Each row is a point on a landscape with many peaks, with its height.
From any point a climber steps to the highest of the 2 points nearest to it. It stops when none of these is higher. Distance is the straight distance between rows; heights are no part of it.
(344) height 38.3: [-44 -46   6  23 -59  -8   5 -10   0   7 -29 -60 -40  52  15   7 -23 -36
 -10 -57  24 -10  16  12  33 -19  44 -31  33]
(491) height 20.6: [-25 -57   8 -16  16 -13  21 -22  36  26 -51 -57 -36  36   8  -3 -29   5
 -23 -59  39   9  57 -28 -11 -28  13 -18 -12]
(635) height 29.5: [  2  31 -13 -56  30  39 -38  11 -21 -44 -17  31  -2   4 -30  -6   0  -4
   8  35 -14  -5 -42  40  -7  29   4   6 -17]
(804) height 29.0: [-11 -18  -4  19 -61  -4 -13  -6  22  -1 -26 -30  -8  -7   5   8  11   2
  -5 -37  16   0   2   1  44  21  36 -11  21]
(273) height 40.0: [-31 -27   3 -24  50  -1 -36  18 -14 -18  31  12  39  36 -22   7 -19 -73
  -6 -26   6 -28   1  -2 -10 -18 -10  -1 -23]
(711) height 49.4: [  4 -14  -6 -33  54  -6 -15  19  -5 -30  36  56  53  42   5 -31 -26 -27
  12  24 -19 -36 -38 -16 -17 -17 -13   8 -36]
(737) height 42.7: [ 26   4   6  26 -10 -10  -6   4  -5  17   6   3 -16 -60   5   0  60  39
  19  33  30  13 -12  14  -4  17   3 -18   9]
(589) height 48.3: [ 27  18   9   3  11   4 -14   9 -20  -9  27  22 -17 -53 -11  -8  39  28
  17  49  38  -4 -49  35  -6  25 -10  -4 -14]
(198) height 30.6: [-51  11 -27  -8  -6  25  -4  25 -26 -17   2  -1  21  48 -27 -22 -19 -30
  11 -41 -33 -14   2  15  37  -4  14  -4  17]
(348) height 12.8: [  3  65 -23  52  17  -6  40  -4  12  -4 -20 -16 -20 -20  -7   4  18  14
 -12   1  -6  62  43 -62 -23 -21 -59   6  29]
(228) height 53.2: [ -5   0  12 -53   6  16 -47 -16 -23 -26 -12  35  15  14   5  10  11 -37
   8  31 -41 -58 -47  89  27  33  40  20 -13]
(447) height 53.8: [ 39  29  11   0  11   8   1  -1 -11  -2  31  34  19 -42  13 -11  25  22
  19  69   0 -11 -63  26 -22  23  -2  10 -20]
(311) height 62.1: [ 27 -65  36 -25  -2  -8 -11   0  -5  28  29  39  43  17  33   4 -13  -4
   6  44 -32 -61 -35  10 -26  -9  28  -9 -21]
(34) height 36.9: [-20   1 -30 -32  41 -16 -31  19 -12 -28  39  29  31  13 -25  -8 -14 -64
   2 -35   6 -21  17  -1  16  -4 -21   1  -7]
(568) height 31.9: [ 20   4  10 -50  20  36 -25   4  -8 -20 -10  11   6  -1 -13   4   7  24
   0  30  10 -12 -51   4 -32  31   4   5 -21]
(6) height 35.8: [ 18  -7  -2   4 -30 -29  49 -17  27  14 -41 -50 -54  11   9   7  -7  23
  -6 -21  -8  40  59 -37  19 -24 -10  -2  28]
(766) height 61.8: [ 35   9   3 -14  11   2 -24  -5   8  -8  23  52  43 -10  14  -6   2  -5
  10  57 -26 -22 -54   9  -5  11  14  21 -32]
(849) height 61.9: [ 25  25   5  43 -29  -1  32  10 -16  11   4  10   2 -28  -4  11  13  28
   6  16 -38  24   0 -30  10  -3 -23  19  25]
(182) height 7.6: [ 24   7 -15  16  29 -41   7   5  29   6   0 -12 -26 -62   1   2  20  -1
 -11   7  44  40  36 -13 -28  20 -10 -14  -2]
(10) height 22.4: [  8  55 -40   1  37 -12  -8  11 -15 -13  37  31  13 -41 -16 -21  16 -12
  17   3  27  15  -3  14  19   6 -23  16  -6]
(748) height 47.4: [-40   5  16 -35   4  14 -55 -29 -25 -21  -3  21  40  50   5  19  -4 -80
   7   1 -26 -70 -51  73  19  12  33  15 -15]
(334) height 37.0: [  6  -5  -3   1 -19   1 -23 -31  -8  -2 -27 -15 -46 -13  -1 -18  30  60
  17   2  45  10  22  16  25   7  16 -18  -9]
(73) height 40.7: [ -8 -18   8 -14 -35  -3 -55 -37   8 -10 -31 -12 -39   2  -7   0  28  30
  13 -16  44  -8   4  40  36  25  21 -28 -15]
(854) height 6.2: [ 27   6 -11  23  15 -49   9 -22  32   7 -34 -39 -56 -49  12  -1  42  14
   3   8  57  49  45  -8   6  -5   0 -14   5]
(40) height 34.8: [ 19  -1   8 -19  17  23   8  21  -6  -7   4  10   2 -12  -9  -7   8  43
  -1  22  22   1 -27 -26 -40  21 -18   7 -11]
(423) height 61.0: [ -3 -13  11 -15 -38  16 -33  -8  -7  -7  10  21  32   9  19   3  13 -11
   5  23 -36 -53 -41  57  38  17  44  15  -5]
(874) height 25.6: [-31 -33  -3  -9  20  -5   7  17  25  16  17 -35  20  32   5  17 -34 -60
 -29 -48 -13  12  42 -27 -13 -27 -11   5   6]
(723) height 21.8: [ -4  22 -21  16 -24  20  19  13 -17 -13 -11 -11 -36   7 -20 -14  -4  32
   9  -5 -17  33  35   2  40 -11  -6   3  20]
(55) height 45.0: [-28  21 -10 -19 -22  19 -53 -26  -8 -25 -36   1 -19  15 -13  -6  14  21
  15 -21  18 -18  -7  61  36  37  31  -2  -5]
(37) height 8.9: [  0  28 -33  -1  46 -19  -3 -11  12 -22 -11  -7 -25 -32 -19 -14  13  17
   5 -27  57  30  43 -15 -24   8 -15 -21 -24]
(811) height 49.8: [ 21  -3  19  39 -73 -17  33  -6   4  33 -11 -15 -23 -29   2  31  10  27
   6  -4 -51  22  13 -21  25  -4 -14  -1  25]
(696) height 31.7: [-13 -34  24 -38  12  12 -35   0 -40  -6  11   5   0  15 -26  23   1 -12
  11 -25  16 -52  -6  42  -2   7  20 -18 -11]
(523) height 36.8: [-19 -35  34 -42  69 -10 -38 -16   4   8  21  42  68  52  17   8 -27 -57
  -3   7 -13 -58 -35  15 -59  -9   5  11 -45]
(851) height 51.3: [ 34 -43  23   6  23 -28  33  20  29  30  47  32  37 -10  18  -3 -49   2
 -13  16 -21  -3 -26 -37 -38 -14 -22  12 -38]
(56) height 50.1: [-50  -1 -10   9 -60  23 -32 -28  -4 -24 -37 -17 -28  36   5 -12  -7  10
   2 -36  14 -24 -11  62  48  31  52 -19   8]
(533) height 13.3: [-12  -9   1 -31  24   2  31  10  34  26  21 -22  21  15  11  -5 -12  21
   1 -45  -3  13  29 -30 -34   2 -30   5  -3]
(828) height 4.7: [ 38  24  -2  51  25 -40  44 -20  26   6 -49 -41 -70 -40   7  -1  36  20
 -12  33  49  62  37 -32 -12 -37 -14  -5  11]
(380) height 35.1: [-43 -36  24   3 -49  18 -31  -3 -11   6 -10 -15  29  51  10  18 -22 -44
 -10 -17 -15 -41 -23  20  -6  14  43 -15  24]
(114) height 72.4: [ 19  15   7 -15 -20  22 -22  -7  -3 -13   0  36  41   6  20 -10  10   3
  11  53 -43 -27 -43  29  23  21  21  41  -5]
(238) height 34.9: [-44  -8   3 -29  13  20 -22   1 -33 -14  11 -18   7  46 -22   0  -9 -23
  16 -46  12 -31  14  35  12 -11  17 -16  -2]
(783) height 39.8: [  1 -35  41 -41  46 -15 -54 -25  -4   5  21  47  45  19   8  28 -11 -57
   5  26 -11 -66 -45  42 -36   8  19  -7 -46]
(532) height 11.7: [-16   6 -10 -24  15  13  24 -13  20  20 -12 -29  -3  16   0 -11  -6  42
  16 -56  15  13  37 -22 -12 -12  -1 -15 -16]
(257) height 34.7: [ 43 -14  16  22 -12 -16  60  12   2  26 -10 -21 -38 -42   0  11  11  52
 -12  12   4  28  23 -43 -26 -10 -24  -8  15]
(671) height 40.8: [ 21  74 -33  28  23   2  11   6 -10  -6  35  56  27 -36   6 -26 -16 -13
   1  66 -17  27 -38 -11 -38   2 -38   9 -19]
(578) height 20.0: [ 15  46 -30   6  30 -11  21  15  -2 -13  37 -11 -11 -24   0 -16  26   8
  10   5  23  36  22 -11   8 -15 -38  23  13]
(394) height 28.4: [  8 -58  20 -28  19  -5  12   2  28  26  -4 -23 -32 -16   4  10  -9  31
 -29 -28  47   1  33 -12 -41   0  -5 -19 -20]
(778) height 30.2: [-17  -8 -18  -1 -27 -22  44  -9  27  -1 -36 -60 -34  42   5  -2 -24 -15
  -5 -56  -7  21  51 -25  36 -24   6  -7  36]
(654) height 25.7: [-13   0 -13   8 -41   4  28  10   1  -2  -7 -32 -10  28  -6  -2 -21  -3
  -1 -43 -27  16  21 -22  47 -16   0   7  35]
(60) height 44.0: [ 14  38   5  65  11  25  16  16 -44 -12 -10  13 -31 -35 -10  -8  44  51
  -2  58  22  22 -20   7 -13   0 -18   1  37]
(376) height 38.9: [ 20  38  -6  29  26  19  24  23 -28 -18  15  15  -2 -26  -7 -19  20  41
   5  43  23  15 -29 -25 -37   7 -32   3  10]
(340) height 41.8: [ 28 -28  13  16 -67 -22  33 -13  29  37 -30 -48 -53 -20   9  22  14  23
  -3 -10 -19  37  33 -19  29 -19  -3 -15  28]
(362) height 29.1: [-12 -57  24 -25   6  -6 -34 -12 -14   7   4 -18 -26   1 -11  33   4 -13
  -4 -34  38 -33  30  25 -13   0  18 -36 -16]
(115) height 19.2: [-13   8  -5  15 -53  29 -11   8 -15 -10 -14  -3 -35  -2  -9 -10   5  43
   3  17 -24  15  11  40  52   7  12   7  17]
(369) height 44.6: [-11 -33   9 -29  25  15 -19  19 -22 -15  27  34  53  42  -3  -9 -25 -30
   4   3 -23 -41 -15  -7 -12  -9   6   2 -15]
(188) height 27.4: [-30  22  -5 -64  24  48 -43  -1 -21 -36 -23  12  13  44 -27  -7  -7 -21
  14   1 -22 -16 -32  43   1  16  10   4 -12]
(660) height 16.9: [ -6  26  -2  34 -57  23  -4  12 -14  -5 -15  16   3  -6  -2  -4  11  28
   3  31 -56   6 -13  26  42  27  11  23  30]
(883) height 31.3: [-18 -22   9   3 -52  13 -15   2   9   1 -11 -13  29  15   5  12 -15  -6
  -5 -27 -10 -23 -14  -3  14  27  37  -2  18]
(450) height 3.3: [ 36  54 -14  58   4 -41  49 -12   7   6 -38 -34 -63 -38   5   9  40   1
  -1  36  11  61  47 -15  15 -37 -21   8  45]
(32) height 37.4: [ 26  55 -20  58  23 -35  24  -1 -14  -2  54  52  19 -53  22 -28  -9  -9
   4  87   2  12 -48  -7 -54   6 -40  -3 -12]
(912) height 54.7: [ 18  30 -17 -31  44   1 -21  10 -11 -33  20  70  45   8  -6 -29 -18 -27
  14  41 -22 -23 -54  10  -1   5  -3  18 -34]
(178) height 15.2: [  5 -10  -9 -19  20 -11   7  20  14  11  36   0  29   2   2  -8  -9  -5
   7 -24  -2   4   5 -27  -1   1 -16  17   4]
(829) height 43.1: [-10  11  14 -57  47   2 -60 -38 -14 -27   2  47  46  33   0  25 -15 -79
   9  20 -30 -62 -41  56 -14   4  14  10 -43]
(223) height 31.0: [ 20 -37  13  -8   1  -3  41  -1  13  34 -25 -24 -53 -24   6  -6   0  67
 -19  -4  43  11  26 -39 -34  -8  -9 -18  -4]
(356) height 51.8: [ 28  51  -2  75 -20 -14  27   5 -17  12  10  40   5 -49  -4  16   7   4
   2  43 -55  37  -9 -27  -4  -8 -37  12  13]
(904) height 39.5: [-35 -43  20  -1  -9  10 -31  -2 -11  -1  15  12  61  57  20  15 -24 -58
 -18  -3 -29 -55  -5   1 -17  -2  25   5   1]
(437) height 17.6: [ 13  15 -26 -11  16 -11  19  17  24  -8  17 -25  -3 -14  -4  -3   4 -23
  -6 -27   9  32  33 -28  25 -21 -19  22   8]
(381) height 27.1: [  3 -39   5 -29  10   1 -20  -1   6   5   4 -14 -21  -6  -6  15  -2  21
  -3 -13  30   0  30   8 -26  12  11 -30 -14]
(555) height 28.6: [-38 -48  20   9 -11 -10 -15   6   7  27  20 -35  19  39  13  28 -32 -72
 -21 -23 -11  -2  28 -11 -10 -24   8  -3  16]
(230) height 45.1: [ 10  79 -27  51   4   3  -3  -3  -6  12  12  44  28 -46   5  -1  12  -5
   2  47 -24  36  -9 -24 -26   5 -33  11  11]
(268) height 33.2: [-41 -40  13  20 -61   0  13  -6   5  23  -8 -55 -15  56  15  26 -37 -42
 -24 -45 -13  -2  24 -13   5 -13  17 -17  34]
(366) height 33.1: [  1   4  -1  26 -38   1   6 -19  10   3 -37 -29 -25 -16   6  -4  29  49
   2 -21  37  14  22 -17  33   3  19  -3  11]
(345) height 39.4: [ 32 -16  22  23   4 -14  55  18  25  40  13  -2  -6 -42   7  11  -9  40
 -20  10 -15  31  -5 -44 -47   6 -37   4  -2]
(521) height 10.3: [-19  38 -32   0  22   4   8 -25  12 -17 -27 -18  -9   5  -7 -29  15  38
  18 -47  38  25  42 -22   4  -7   1 -13 -17]
(822) height 43.8: [-50 -20 -11  22 -71  16   2 -13  -7 -22 -18 -41 -39  61  14  -9 -24 -11
 -14 -46   9 -20   9  38  55  -1  40 -19  32]
(563) height 15.0: [ 14  39 -27  14  14 -20  49  13  38 -11 -19 -35 -17 -14  -3   2   9 -11
 -22 -14  -8  58  42 -63   9 -25 -41  26  26]
(426) height 50.7: [ 15  30   9  73 -18   8  26   1 -27   2 -30   2 -30 -30  -7  10  39  50
  -2  32  -3  33   9 -27  -1  -5 -21   1  45]
(295) height 24.6: [-12  41 -30  -4   9   3 -26  18 -14 -15  13  31  17 -14 -19 -20  12  -9
  12  -2   0   6 -11  29  48  16  -4  28  -1]
(116) height 58.1: [ 23 -59  31 -18  13  -6  24  21  17  50  40   9  22 -20  13  12 -27  14
 -16   0   0 -19 -13 -18 -33 -15  -4   0 -24]
(428) height 27.3: [-18  30 -27  -5  -9  23  -5  23 -13 -14   1  20  31  12 -19 -22 -16 -12
  12 -15 -33   2 -13   2  29   5  12  12   9]
(347) height 22.7: [-44 -31  -1 -14  26  -5  12  -4  47   9 -27 -53  -6  32   2   8 -23 -29
 -32 -77  27  11  48 -29 -15 -16   1 -11 -12]
(877) height 69.2: [ 26 -44  27 -27 -18  27   8  13 -14  32  32  11  16  -8   6   9  -8  20
   4  19 -14 -30 -30  -1  -2 -14  17  -5 -13]
(630) height 45.2: [ 42   0  17  28  18 -21  53  20  14  25  34  30  31 -28   6  -5 -25  20
  -3  22 -22  15 -32 -51 -35  -5 -32  19 -22]

Two climbers start at each pair of points below. Name the first point that both come to, or write -.
(635) and (115) | (849)
(829) and (380) | (114)
(394) and (37) | -

Where does a climber stop that starts at each point below?
(521) | (238)
(273) | (114)
(723) | (849)
(348) | (238)
(34) | (114)
(347) | (56)
(783) | (114)
(523) | (114)
